A landscape with many valleys, sampled at points; each row gives a point and its height.
From any point a ball rolls to the lowest of the 6 points nearest to it. It stops when none of these is lower. Distance is the straight distance between rows; heights are no part of it.
Noza h=7.5: [  4   3 -17  10 -15  -6  -8  11 -11   1  28 -22  24  23 -46  23 -20  28
 -14  -7 -35  -5]
puze h=38.7: [  4 -11  14   1   6 -13   2 -29  15  16 -31  -7  -9 -19  31 -12  25 -20
  19  19  14   7]
vuz h=7.7: [ 11   6 -14  15  -6 -13  -9 -18  -7   8  12 -29  31  20 -29  28 -12  24
  -6   9 -27 -10]
Mes h=42.0: [ -1  -7  15 -14  11   1  13 -25  11  16 -24   5 -21 -14  28 -17  15 -24
  23  15  28  10]
lud h=62.8: [  2   4  -1   8  -9  -8  -6  -6   3   6  -4   5  20   5  -5   5 -13  -1
  -6   5 -12   7]
Tatot h=31.6: [ 11  -5  10   7   9 -11   6 -18   2   6 -11  -3 -11 -12  21  -8  19 -15
  20  17   5  -4]
ros h=38.0: [ -1   4  -4   9  -9 -11 -11 -18   1   8  -4 -11  28  13 -11  17 -17   7
  -9   8 -14   3]
ruba h=36.6: [ -3   4 -16  -8  -2  15   5  25  -3 -15  21  11  -5  19  -5  -6 -15  18
 -28 -33   0 -13]
dud h=34.4: [ -4   7 -18 -10  -1  18  11  25   0 -20  17  16 -13  16  -1  -7 -12  19
 -26 -30   7 -10]
vir h=13.0: [  2   3  -6   3  -2  12   7  19   2 -13   4  16   3  12  -7   1  -8  15
 -13 -14  10  -8]
zub h=15.7: [ 11  -7  -5  12   0 -20 -14 -13   1   2  -4   2  14 -11   4   8   9 -19
  13  15 -11   6]
Lasi h=16.4: [  9   7 -22   8 -21  -9  -8  13  -7   4  26 -24  27  22 -53  28 -21  31
 -17  -6 -42  -3]
tulon h=16.3: [-16  10  -2 -22   4  26  18  33   2 -26   8  15 -39  -4   5 -10 -10  10
 -12  -4  28  -5]
kanul h=10.0: [  1   0  -6   5  -1  11   1  12  -2 -12  10  12   9  23  -8   5 -12  14
 -17 -20   1 -11]
fami h=6.6: [  1   0  -6   2  -3  13   2  16   1 -11  10  14   5  17  -7   4 -10  14
 -18 -19   5 -11]
lon h=71.4: [  3   7  -2  10  -7  -5  -8 -10   2   7  -4  -1  24  15  -8  11 -17   6
  -9   3 -10   4]
loka h=57.1: [ -9  -6  15 -10   5   9  15   8  -4   3  -1   7 -31 -13  11 -15  11  -7
  11  -1   8   0]
suz h=50.6: [ -6  -9  18 -17  15  12  17 -14   0   7 -10  16 -28  -7  19 -15  13 -20
  21   7  28   2]
Zep h=13.7: [ -3   0  -9   1  -3  13   1  17  -3 -12  16   9   5  23  -9   3 -14  15
 -21 -26  -3 -12]
fim h=38.8: [  0 -16  14  -6   5 -11   2 -31  15  18 -33  -3 -14 -20  32 -13  27 -26
  17  19  18  12]
Lunom h=23.4: [  0  -4   4   5  -6  -6   8   5  -3   0  -2   7 -11 -13   8  -9   9 -10
  12   5  -7   5]
Timu h=51.1: [ -9 -10  16 -12   6  11  15   1  -4   5  -2  11 -32 -11  13 -15  13 -10
  15   1  12  -1]
petar h=24.8: [  0  -5  -8   7 -12 -17 -16 -16   5   8  -5  -4  23   0  -2  15  -8  -9
  -2   8 -18  10]
lifa h=8.4: [  3   6  -2   5  -4  10   5  15   3  -9   1  16   8  10  -6   2  -9  12
 -10  -9   8  -2]
surab h=24.1: [  4   7   0   6  -7  -2   1   4   3   5  -4  11  16   4  -6   1 -13   3
  -6   1  -4   6]
Ribu h=18.4: [-2 11  2 -2 -3 10 12 24  4 -6 -2 13 -8 -7  0 -6 -4 10 -4 -3 12  1]
Kib h=49.8: [-10 -11  16 -16  11  13  17  -3  -4   4  -2  13 -33 -11  14 -16  13 -14
  17   1  17  -1]
Ran h=15.5: [ -1   0 -11  -2  -2  13   6  20   2 -15  11  16   1  16  -5   1 -10  17
 -19 -22   5  -9]
Rami h=26.3: [ -8  -1  -6   6  -7   4  -7  17 -10  -6  22  -6  12  26 -22   9 -21  21
 -19 -20 -18 -17]
Tikos h=21.7: [ 11 -14  -5  17   0 -19 -28 -24   3  11 -11 -14  32 -11  -9  28  10 -22
  11  19 -15   6]
popa h=21.4: [ -1   1  -6  15  -5  -3  -5  -6 -12   0  17 -14  22  27 -26  19 -17  19
  -9  -4 -19 -10]
Sagum h=14.5: [ 12   5 -16  15  -8 -12  -7 -11 -11   5  20 -27  27  22 -37  29 -12  26
  -4   5 -30  -8]
Satik h=63.1: [ -3  -4  19 -21  15   8  15 -19   7  12 -19  13 -26 -13  24 -17  15 -24
  24  12  38  11]
rizom h=35.1: [  2  -1  -5   8 -11 -14  -8  -8   3   5  -5   5  18   0   0   6  -6 -10
   1   6 -14  11]
Zis h=30.2: [  1   5  -2  14  -2  -3  -5  -8  -7   3   7 -10  22  26 -18  18 -19  14
  -9   1 -13  -7]
duron h=36.3: [-13  -4  20 -25  21  18  14  -8  -1   2 -12  25 -29 -12  22 -25  16 -23
  25   3  48  10]
bem h=24.5: [ -5   9 -13   7 -12  -1  -9  31  -9  -6  28 -22  19  21 -38  16 -30  31
 -23 -16 -23 -11]
zupir h=19.6: [ -8   9  -3 -12   2  20  15  30   4 -17   3  13 -25  -6   3  -7  -6  12
  -9  -3  21  -6]
zuriz h=36.5: [ 14  -9  11  16  10 -22 -11 -27   7  12 -22 -14  13 -22  20  -6  31 -15
  20  19  -1   6]
subi h=21.3: [  2  -3   3   6  -5  -8   6   0  -3   1  -3   7  -7 -13   7  -8   9  -9
  14   9  -9   5]
Gepaf h=36.8: [ -9   9  -9  -3  -5   6  -6  32 -10 -11  24  -8   5  24 -16   3 -30  21
 -31 -28 -17 -18]
rup h=22.6: [  6  -7  -3   9  -5 -15  -4  -8  -1   0  -3   8   5 -11   6  -1   8 -14
  12  10 -11   8]
mogi h=10.4: [-13  19 -21 -21  -2  25  22  28  -3 -25  22  16 -32  14  -2 -19 -16  21
 -29 -31  13  -5]
Ruf h=8.6: [ 12  -7  12  14  11 -17  -7 -26   7  14 -21 -14   5 -20  24  -6  27 -15
  20  18   3   5]
boza h=33.7: [-16   5  13 -27  11  22  12  26  -2  -6   2  10 -40 -13  11 -16  -1  -3
  -6  -4  23  -2]
visav h=21.0: [ -4   2 -10  -2  -2  14   1  22  -3 -15  19  10   0  21  -7  -1 -14  17
 -25 -28  -3 -15]
Fuva h=31.5: [-11   0  20 -27  19  15  13 -10   1   3 -17  26 -27 -15  24 -27  14 -24
  29   8  51  15]
notek h=15.2: [  2   3  -9  11  -8 -15 -11 -23  -1  11  -1 -25  31  15 -14  24 -14  15
  -9  10 -19   0]
tapo h=18.7: [ 19  -6   5  19  10 -22 -21 -23   4  10 -11 -11  24 -16   5  10  21 -20
  19  19  -9   6]
dideg h=5.4: [  0   5  -6  -1  -2  15  10  25   3 -17   4  17  -5   5  -3  -2  -8  15
 -11 -12  14  -6]
Rugub h=54.2: [-11  -8  16 -14   8  10  16   5  -4   4  -1  11 -34 -11  12 -16  11 -11
  13   1  11  -1]
fibuv h=33.9: [ -6   8   2  -7  -1  15  15  28   5 -13  -2  10 -20  -9   1  -8  -5  12
  -6  -3  18  -2]
zab h=14.4: [ -1   3 -10  10 -10  -5  -8   7 -14  -1  26 -19  20  24 -37  22 -18  27
  -9  -8 -30 -10]
gurod h=18.2: [  3   8   1   8  -7   3  -1   3   0  -1  -2  10  17  13  -9   5 -14   7
 -10  -3  -1  -2]
Sos h=19.1: [ -4  14 -20 -17  -1  21  16  29  -2 -23  22  14 -20  15  -2 -14 -16  21
 -30 -32   7  -8]
mekat h=6.1: [  7  -7  -7   9  -6 -18 -12 -11   2   4  -3   3  17  -5   1  11   2 -16
   7  11 -15   9]
sizas h=40.6: [ -3  -8  16 -11  11   8  18 -14  -1   6  -8  10 -29  -8  20 -13  16 -17
  20   8  20  -2]
Nur h=20.6: [ 18  -6   0  17   8 -21 -18 -20   2   7  -9  -8  19 -14   8  11  18 -20
  18  15  -9   6]
ruga h=32.6: [ -8   4  -8   7  -9  -1  -9  19 -14  -5  26 -15  16  25 -31  12 -22  24
 -19 -18 -22 -12]
Zoz h=27.4: [  5  -5   7   5   4  -8   9  -8  -3   2  -4   3 -14 -13  15  -7  16 -14
  19  12  -1  -1]
godu h=42.9: [ -4   9 -12  -8  -2  13   2  30  -5 -15  21   7  -5  22  -5  -5 -21  17
 -34 -36  -6 -16]
Zuf h=16.1: [ 10   4 -14  14  -9 -10  -6  -7 -11   4  22 -22  25  25 -35  27 -15  25
  -5   3 -29  -9]
rere h=19.0: [  5 -13  -8  10  -7 -20 -23 -20   5   6  -6  -8  25  -6  -4  21   3 -18
   6  14 -18   7]
madim h=17.5: [ -2   0 -10   9  -8 -17 -15 -24   2  10  -6 -20  30  11 -12  21 -13   7
  -8  12 -20   4]
Lek h=15.4: [ -9   9 -20 -15  -3  21  17  27   2 -25  18  17 -24  10   0 -14 -10  22
 -22 -25  15  -7]
Tiku h=27.9: [ -6   4 -11  -5  -3  13   1  27  -7 -12  22   3   0  23 -10  -1 -21  18
 -30 -31  -9 -17]
lepum h=11.9: [  6   3 -17  13 -14  -9  -7   3 -11   2  26 -22  25  22 -44  27 -17  27
  -8  -3 -36  -6]
loro h=25.8: [  0  11 -17   5 -17  -2  -8  29  -4  -1  27 -24  25  21 -46  22 -30  34
 -23 -13 -27  -5]
Sul h=15.1: [ 10 -11  -6  13  -2 -21 -20 -16   3   4  -5  -4  22  -9   0  17   6 -21
  10  15 -15   7]
mimeg h=30.5: [ 10  -8  12  12  11 -17  -3 -24   6  11 -23 -12   1 -18  26  -8  26 -15
  18  18   3   1]
Safo h=33.6: [  6  -7  12   4  11  -5  11 -20   2   8 -13  -1 -17 -10  22 -10  18 -16
  19  15  10  -3]
lamib h=35.9: [ 11  -6   7  12  10 -15   2 -20   4   8 -14  -5  -5 -13  21  -6  22 -16
  20  18   3  -1]
pavi h=10.3: [ 2  9  3  3 -8  6  8 18  6 -3 -4 13  0 -3 -1 -5 -6  9 -4 -3  5  4]
matav h=21.6: [ -4   0  -5  10  -9  -1  -6   6 -13  -3  21 -16  16  26 -29  17 -20  22
 -10 -11 -24 -12]
risa h=59.5: [ -3  15 -14 -11   0  17   5  35  -7 -16  25   5  -9  24  -6  -8 -27  18
 -39 -34  -7 -18]
Faboz h=24.0: [ -1 -11 -10   9 -10 -19 -23 -23   4   8  -9 -11  28   1  -6  23  -3 -11
  -1  14 -21   8]
viri h=19.4: [ -5  -1  -3  10  -4   3  -5   6 -11  -5  16  -4  15  28 -22  12 -17  17
 -13 -14 -15 -16]
gikik h=14.0: [  9   5 -22  11 -18 -11  -8   3  -9   4  27 -24  26  21 -48  30 -18  29
 -10  -3 -40  -3]
zevi h=21.1: [ 17  -9  14  19   6 -20 -26 -38   6  20 -22 -21  35 -21   9   4  31 -19
  25  16 -13  14]
verop h=23.3: [ 16  -7   1  17   7 -21 -15 -17   3   5  -7  -6  16 -14  10   6  19 -20
  16  16  -9   3]
Tupil h=33.0: [ 10 -17  15  15   1 -20 -14 -39   6  15 -32 -17  16 -26  21 -11  35 -17
  24  21  -3  12]
repi h=50.8: [  0  20 -17 -14  -1  20  12  37  -7 -18  27   7 -14  22  -7 -10 -29  17
 -39 -35  -1 -17]
tun h=15.9: [  0   8  -4  -1  -2  13  11  23   4 -13   1  15  -3   2  -1  -2  -7  14
  -9 -10  15  -2]
Mafuf h=36.4: [ -4  12 -20 -14  -2  18   8  28  -2 -19  21  13 -15  17  -2 -10 -15  19
 -29 -34   3 -11]
kava h=33.1: [ -8   6  -8   1  -5   4  -7  27 -11 -10  24  -9   9  23 -18   7 -26  22
 -27 -27 -20 -19]
Sofo h=48.5: [  3   8   0   7  -8  -4  -3  -3   1   6  -4   5  20  10  -6   6 -14   1
  -7   0  -6   5]
kimiz h=9.9: [ -3   3 -13  -7  -3  16   8  23  -1 -18  17  15  -6  17  -3  -6 -11  18
 -24 -28   5 -11]
Lalup h=16.2: [-17   9  -1 -26   6  27  16  31   0 -26   9  14 -45  -1   5 -12 -13   7
 -14  -3  31  -7]
vofa h=39.7: [ -6  12 -12  -6  -2  12  -2  33  -8 -14  24  -3  -1  22 -11  -2 -29  17
 -34 -31 -13 -19]
pifu h=24.4: [ -2 -14 -12  10 -11 -18 -22 -27   3  12 -10 -20  34   1 -12  27  -5  -2
  -3  14 -22   5]
fite h=14.9: [ 11   3 -19  15 -14 -11  -7  -1 -11   4  25 -24  27  23 -43  29 -15  26
  -7   3 -36  -7]
riri h=10.6: [  2   1  -1   6  -8 -11   3   2   0   1  -2   9   3  -8   3  -4   2  -7
   8   5 -11  11]
tem h=34.8: [ 18  -4   8  17  11 -19 -12 -22   6   8 -15 -11  14 -17  16  -1  25 -15
  20  17  -3   3]
daver h=19.7: [-11  10   4 -21   7  22  15  31   1 -18   3  11 -37  -9   6  -9  -7   8
  -9  -1  26  -5]
Lunu h=10.1: [ 2  9  2  1 -4  7  9 19  3 -6 -4 14  0 -2 -2 -4 -7 10 -6 -5  8  1]
Ginap h=46.4: [ -7  -2  20 -24  16  13  16 -15   4   8 -16  20 -28 -12  24 -20  16 -24
  26  10  44  11]
sarot h=14.1: [-19  16 -16 -21  -1  28  21  28   0 -32  20  17 -41  11   1 -18 -12  21
 -21 -21  22  -3]
bemu h=40.1: [ -2 -16  13 -15   4  -8   3 -28  17  17 -32   2 -18 -24  32 -16  28 -32
  22  18  26  16]
soru h=40.5: [-11  -4  16 -28  10   0   7 -15   6   8 -26  16 -27 -28  33 -28  18 -36
  38  17  42  26]
lokug h=7.1: [ -2   6 -12   7 -14  -5  -9  20 -12  -3  28 -21  21  24 -40  19 -24  31
 -17 -13 -30  -7]
Kasul h=25.6: [ -2  -6  -8   9 -10 -18 -17 -22   4   8  -7 -12  29   4  -8  19 -11  -3
  -4  11 -19   8]
leg h=30.7: [  1  -7   8   2   1  -2  12  -5  -5   1  -3   6 -20 -11  13 -12  14 -13
  16   8  -1   0]
matop h=46.0: [-14  -9  19 -24  14  18  14   3  -5   3   0  17 -38  -9  16 -19  13 -13
  12  -4  23   1]
fol h=18.0: [ 20  -5   9  20   9 -21 -25 -30   5  15 -17 -18  29 -18   6  10  26 -22
  18  15 -11   9]
funes h=30.6: [ -8   3  -8  -2  -4   7  -3  23  -8 -10  22  -3   7  24 -15   3 -21  19
 -26 -28 -15 -17]
nonul h=22.1: [  3   6  -8  13  -6 -10 -10 -19  -3   9   2 -20  30  20 -16  23 -16  15
  -9   8 -18  -5]
geb h=18.3: [ 15  -9  -2  16   3 -20 -19 -16   2   4  -5  -5  19 -12   2  13  14 -21
  15  17 -11   5]
papo h=22.5: [ -4   7 -17 -11  -4  19  14  25   1 -25  15  17 -17  12  -1  -8  -9  19
 -20 -23  13  -8]
Keze h=13.3: [  7  -6  -6   9  -7 -18  -9  -9   2   2  -3   4  13  -7   2   6   6 -17
   9  11 -14   8]
noviv h=39.0: [  2   5  -1   7 -12 -11  -3  -2   5   4  -5   7  14  -1   2   1  -7  -6
   0   3 -11  11]
dufin h=23.7: [  7  -5  -1  10  -3 -15  -1  -6  -1   0  -2   6  -2 -11   9  -2  11 -14
  15  11  -9   6]
sura h=13.4: [-11   9 -18 -17  -1  23  19  28   0 -30  16  17 -30   9   0 -12  -9  20
 -20 -21  20  -6]
Renu h=25.3: [-13   9  10 -23   7  21  12  31   1 -12   3  10 -39  -9  10 -13  -7   5
  -8   0  24  -4]
tudop h=24.3: [ 13  -5  -1  13   4 -18  -7 -14   1   2  -4   0   5 -11  10   1  15 -18
  17  14  -8   2]
Zut h=31.3: [  4 -18  -9  15  -8 -19 -26 -27   3  11 -11 -17  32  -7 -13  32   3 -14
   4  17 -20   5]
fof h=23.6: [ 15  -9  14  19   4 -22 -22 -36   6  16 -25 -18  27 -23  13  -1  34 -18
  25  17 -11  13]
kop h=28.5: [ -6   2   7  -2  -3   3  13  14  -1   2  -4   8 -14 -13   5 -10   3  -2
   6   1   0   6]
Dem h=32.4: [ -5   7   6  -4  -4   8  13  23   1  -4  -3  10 -18 -14   4 -11  -1   5
   1  -1   8   6]
zorog h=34.7: [ -2  -1  -6   7 -11 -16 -15 -16   4  10  -6  -7  28   6  -7  15 -12  -3
  -5   9 -17   7]
deti h=55.2: [ -5  -8  15 -23   8  -1   8 -24  13  14 -27  10 -22 -23  32 -20  18 -32
  27  16  36  22]
laba h=38.6: [  9  10 -24   7 -23  -5  -7  20   0   7  23 -23  31  22 -58  30 -30  36
 -24 -10 -36  -3]
Fozi h=15.6: [ 18  -9   1  18   4 -19 -29 -25   4  12 -12 -13  31 -12  -4  24  15 -23
  14  20 -16   7]
Visat h=5.2: [  4   8   1   5  -5   5   5  13   4  -3  -1  15   9   4  -5   0 -11   8
  -9  -5   4   1]
lusu h=18.8: [ -4   8   4   0  -5   6   9  19   2  -1  -5  11  -8 -11   3 -10  -1   4
   0   0   4   4]
Kod h=37.1: [  3  -7  14  -9  11  -1  13 -23   9  14 -21   2 -21 -11  28 -13  17 -22
  21  17  23   4]
batu h=23.1: [ -1   2  -2  13  -4   2  -5  -3  -8  -1  12  -3  19  26 -19  16 -18  16
 -12  -7 -12 -12]
duked h=44.1: [  3 -19  14   6   3 -16  -3 -35  14  18 -35  -9  -3 -22  28 -13  33 -23
  20  20   8   9]
gater h=19.2: [ 18  -5  10  21   5 -18 -30 -38   6  21 -19 -20  39 -20   1  14  27 -23
  24  15 -17  14]
monun h=14.6: [-18  10  -5 -26   5  27  20  31   1 -32  11  16 -44   3   4 -13 -12  12
 -14  -5  29  -7]
gikuv h=9.2: [  3   5  -3   6  -3  10   4  12   1  -6   3  14  13  14  -9   5 -13  11
 -11 -10   4  -6]
lof h=44.0: [ -1  -7  17 -11  13   8  15 -19   4  11 -15   9 -25  -8  24 -13  15 -21
  20  12  24   3]
Mufed h=38.5: [-12   7  10 -16   5  17  13  30   0  -7  -1   6 -30 -13   7 -11  -3   6
  -5  -2  18  -2]
gozo h=16.0: [ 17  -7   4  20   8 -19 -26 -25   5  15 -12 -16  30 -18   1  17  20 -23
  19  19 -13   8]
limat h=27.3: [-17   8  11 -29  12  23  12  30  -3 -10   4  11 -43 -10  11 -15  -4  -3
  -8  -4  27  -1]
Ton h=10.7: [-13   2  20 -28  12   7  12 -13   5   7 -23  21 -27 -24  30 -29  15 -29
  33  13  47  20]
Gasan h=37.6: [  2 -12  14  -6   8  -9   5 -28  14  17 -29  -4 -13 -18  32 -14  22 -23
  19  19  19   9]
Surob h=34.9: [  8  -7  11   6  11 -11   6 -23   8  12 -20  -6 -10 -15  27 -11  23 -16
  17  17   9   1]
zeso h=15.3: [  5   7 -11  14  -3 -13  -8 -17  -7   9   8 -25  30  21 -22  24 -14  20
  -8   9 -22  -7]
fuv h=33.8: [ 14  -7   4  13   8 -13   0 -15   0   3  -8  -3  -2 -13  17  -4  18 -16
  21  17  -1   0]
Voz h=31.0: [ -4  16 -18 -15  -1  20  14  33  -4 -19  24  12 -17  17  -1 -14 -20  19
 -34 -36   2  -9]
Rute h=55.0: [  0   3  -6   8 -11 -13 -11 -10   3   8  -5  -2  22   6  -4  10 -12  -4
  -6   5 -15  10]
mulus h=6.5: [ 16  -7   5  22   4 -18 -31 -31   4  19 -15 -19  37 -16  -6  26  19 -24
  16  19 -17  10]
bev h=46.9: [ -9  -8  20 -21  16  15  16 -11   0   5  -9  18 -30  -8  17 -18  16 -18
  21   3  34   3]
Ludev h=18.6: [ -3  21 -19 -19  -1  23  19  34  -7 -21  26  11 -25  17  -4 -17 -22  19
 -37 -36   5  -9]
sis h=18.9: [-17   9   5 -28   9  27  15  32   0 -20   8  12 -45  -5   9 -13 -11   2
 -13  -1  32  -5]
zoga h=7.8: [  2  -5  -6   9  -9 -18 -13 -12   4   5  -5   0  21  -4  -1  11  -3 -13
   2  12 -16  11]
bos h=38.4: [ -8   9 -10  -1  -4   5  -7  34 -10 -11  27 -14   9  23 -24   7 -32  23
 -29 -24 -19 -18]
feso h=40.9: [  9 -12  13  11   5 -20  -9 -31  10  14 -31 -13   6 -21  26 -10  32 -17
  19  20   3   5]
gisis h=39.9: [-15  -8  17 -29  21  18  14  -4  -6  -2  -5  26 -35 -10  19 -23  16 -19
  20  -4  42   5]
foge h=37.5: [ -9  10 -12   1  -9   4  -8  33 -10 -11  27 -18  13  23 -26  10 -33  28
 -25 -22 -21 -16]
zaz h=16.5: [ -5   8 -12  -8  -1  20  16  27   3 -23  10  18 -18   5   0  -7  -6  17
 -15 -15  19  -6]
tabo h=36.0: [ 20 -10  13  19  -2 -18 -32 -49   5  26 -21 -26  43 -21   2  15  33 -25
  29  20 -23  19]
kino h=41.0: [ -8  -1  10  -4  -2   5  13   9  -3   1  -3   8 -22 -13   9 -15   7  -5
  10   2   0   3]
Vazu h=52.4: [-15   2  14 -16   5  15  13  24  -1  -2  -2   8 -34 -14   8 -15   3   0
   0  -4  14   0]
lare h=28.8: [ 17 -14  15  18  -2 -18 -27 -50   4  20 -26 -23  39 -23  11   3  36 -22
  32  19 -17  18]
mip h=13.2: [-17  13 -14 -20  -1  28  19  28   3 -32  16  17 -39   7   2 -14 -11  18
 -18 -15  24  -5]
Did h=30.4: [  2   4  -1  10  -3   3  -4  -3   0   0   4   4  21  24 -14  12 -17   9
 -11  -3  -7  -6]
seno h=15.8: [-1  8  3  2 -8  2  8 14  1  1 -3 12 -1 -9  1 -8 -2  2  1 -2  0  8]
munum h=51.2: [-10   1  12  -9  -1  10  15  18  -2   1  -3   7 -26 -15   7 -14   3   0
   4  -2   6   3]
nizud h=6.9: [ -8  20 -20 -20  -1  24  19  31  -4 -24  24  14 -28  15  -1 -20 -15  22
 -30 -32  10  -6]
rogar h=14.8: [  6   5 -12  15  -4 -11  -6 -13 -12   6  17 -25  27  25 -30  26 -15  24
  -5   4 -24 -10]
susiz h=30.1: [ -4  -4   9   1  -3  -1  12   3  -4   1  -2   6 -18 -12   9 -11   9  -9
  14   4  -2   3]
rana h=11.3: [  2   2 -12  11  -8 -19 -15 -26   0  13  -1 -28  33  13 -18  25 -11  16
  -7  11 -25   0]
vedi h=43.1: [-17  -9  19 -29  18  20  11   4  -6   1   1  20 -37  -9  17 -23  15 -15
  12  -9  31   2]
vak h=36.7: [  5  -8  14  -1   9 -10   6 -25  11  17 -24  -5 -13 -15  29 -12  22 -18
  17  19  15   3]
dudi h=20.1: [ -2   4   5   1  -8   2  10  17   1   0  -3   9  -8 -11   3  -9   0   0
   3   0   0   6]
mul h=41.1: [ -5 -11  15  -9   9   9  17  -8  -4   5  -4  11 -29  -9  16 -12  15 -17
  17   5  13   0]
Dode h=45.0: [ -3 -10  12 -18   6  -6   7 -26  14  17 -29   7 -20 -22  31 -18  22 -32
  24  18  32  19]
tuko h=23.9: [ 14 -13  15  18   2 -19 -25 -43   5  18 -26 -22  34 -23  11  -3  35 -19
  27  20 -13  16]
fil h=40.7: [  2   6  -3  12  -3  -7  -6 -13  -3   7   1 -12  27  20 -16  19 -18  12
  -9   3 -13  -3]
Deruz h=41.2: [ 15  -4   7  12  11 -16  -3 -20   3   6 -13  -7   0 -15  19  -4  20 -15
  20  17   0  -1]
geru h=13.5: [ -1   7 -13   8 -14  -5  -9  15 -13  -1  26 -22  23  23 -42  20 -21  29
 -13 -11 -31  -7]
Gerok h=47.0: [-16  -7  17 -26  12  17  11  10  -5   3   1  14 -38 -11  13 -20  10 -12
   7  -7  19   1]
rozo h=54.0: [ -3  -5  17 -17  12   4  13 -21   9  14 -21  11 -22 -13  28 -19  16 -25
  23  13  34  14]
burel h=49.2: [ -6   6   8  -9   1  13  13  26   2  -6  -1   9 -23 -14   3 -11  -2   7
  -4  -1  13   1]
tubug h=26.7: [ 13 -11  14  18   5 -19 -19 -35   6  16 -29 -18  23 -23  18  -5  35 -17
  23  19  -6  11]
ruke h=14.2: [  0  -1  -3  10  -2   7  -2   6  -6  -6  12   6  15  25 -14   9 -15  14
 -14 -15  -6 -14]
keza h=50.3: [-16  -2  17 -19   6  15  12  17  -4   0   1   9 -35 -14  12 -15   6  -5
   4  -4  16   0]
vume h=13.1: [ 3  8  0  6 -9 -1  3  9  3 -1 -4 11 10  0 -3 -1 -9  3 -3 -1 -3  6]
Bavuv h=8.5: [ -9   9 -10 -12   0  22  15  29   4 -26   9  16 -26   2   2  -7  -9  17
 -11 -11  24  -7]
Tedam h=43.2: [-19  -5  18 -32  15  21   9  13  -5   0   3  17 -39 -12  13 -23   7 -10
   4 -10  26   1]
Kifid h=22.4: [  1   9 -19   6 -20  -6 -10  24  -8   1  27 -23  25  22 -50  24 -27  33
 -19  -9 -33  -5]
Dono h=35.2: [  4  -8  13  -2  13  -5  11 -24   7  13 -18  -1 -19 -11  27 -11  18 -19
  19  17  16   1]
Dad h=20.4: [-16  26 -18 -22   2  30  27  34  -6 -28  27  16 -40  15  -6 -27 -20  23
 -31 -31  20  -4]
Moda h=19.5: [  8 -13  -5  14  -3 -20 -25 -21   3   7  -9  -9  29  -9  -5  26   6 -20
   9  17 -18   7]
Riz h=28.2: [ 14  -7  13  17   9 -20 -18 -31   7  14 -23 -16  21 -21  18  -4  32 -16
  21  18  -5   8]
Metap h=21.9: [ 17  -6  11  20  10 -23 -19 -27   5  13 -18 -17  23 -20  12   2  26 -19
  21  18  -7   8]
meli h=19.9: [  2   4 -10  -3  -3  16   8  21   2 -16   7  17  -1   9  -5   0  -8  16
 -15 -18  12  -8]
mak h=26.9: [ 13 -16  13  18   0 -20 -21 -42   5  15 -30 -17  27 -25  16  -7  36 -20
  28  20  -7  13]
mapo h=21.5: [ -1   3   3   2  -8  -3   9   9  -2   0  -5   9  -7 -13   3 -10   2  -3
   6   2  -4   7]
lanu h=35.5: [ 10 -14  -3  19   0 -17 -29 -28   3  15 -12 -20  34 -11 -14  33  12 -22
  11  23 -20   4]
Gul h=5.5: [  5   5  -7  15  -5  -6  -8 -13  -8   5  11 -19  25  25 -22  24 -17  18
  -6   4 -20 -10]
Lupon h=36.2: [-19   3  16 -33  17  21   9  24  -5  -4   3  12 -41 -12  13 -21  -1  -7
  -4  -7  25   1]
dabi h=26.8: [ -8   1  -5   3  -6   7  -6  19 -10  -9  20  -2   8  25 -18   8 -19  19
 -20 -26 -14 -17]
Gopeb h=35.0: [ -2   3 -15  -7  -2  18  10  24   3 -20  13  17  -8  12  -3  -3  -8  18
 -19 -25  11  -9]
Vipid h=31.8: [  2  -9  13   1   9   1  14 -14  -1   7  -7   6 -23  -9  19 -10  17 -16
  18  12  10  -4]
Famom h=13.6: [ -9   9  -4 -17   2  22  17  30   4 -23   6  15 -32  -3   5  -9  -7  13
  -9  -4  27  -6]
dofu h=18.1: [ 15  -8  -2  15   4 -21 -21 -19   2   7 -10  -7  24 -12   0  17  14 -22
  14  17 -12   7]
Zuz h=19.3: [ -1 -11 -13  12 -12 -20 -21 -31   5  12 -10 -28  34   3 -16  28  -4   6
  -3  15 -25   4]

Two balls start at each pair of points below. Name the first point that both come to, or write none.
limat / Timu: none
ros / Kasul: rana
Rugub / suz: Vipid

Call two points neighbours if one is among the 6 nearest of the other. Go from one point of each pair to the other, from neighbour to neighbour, staying as low as possible. Name the highest point that can't be avoided.
kimiz / mulus: rup
kimiz / riri: mapo
Ruf / Ton: Tedam
nizud / Bavuv: sarot
nizud / Visat: zaz
fami / Visat: lifa
lokug / kimiz: popa
Gul / lokug: Sagum
mulus / mekat: dofu

Where does a ball stop that starts at each point below?
lon: Visat
fim: Ruf
lof: riri
munum: Visat
tubug: mulus
Mes: riri
deti: riri
Tupil: mulus
Riz: mulus
matop: Ton
mak: mulus
Tedam: Bavuv
keza: Bavuv
Lupon: Bavuv
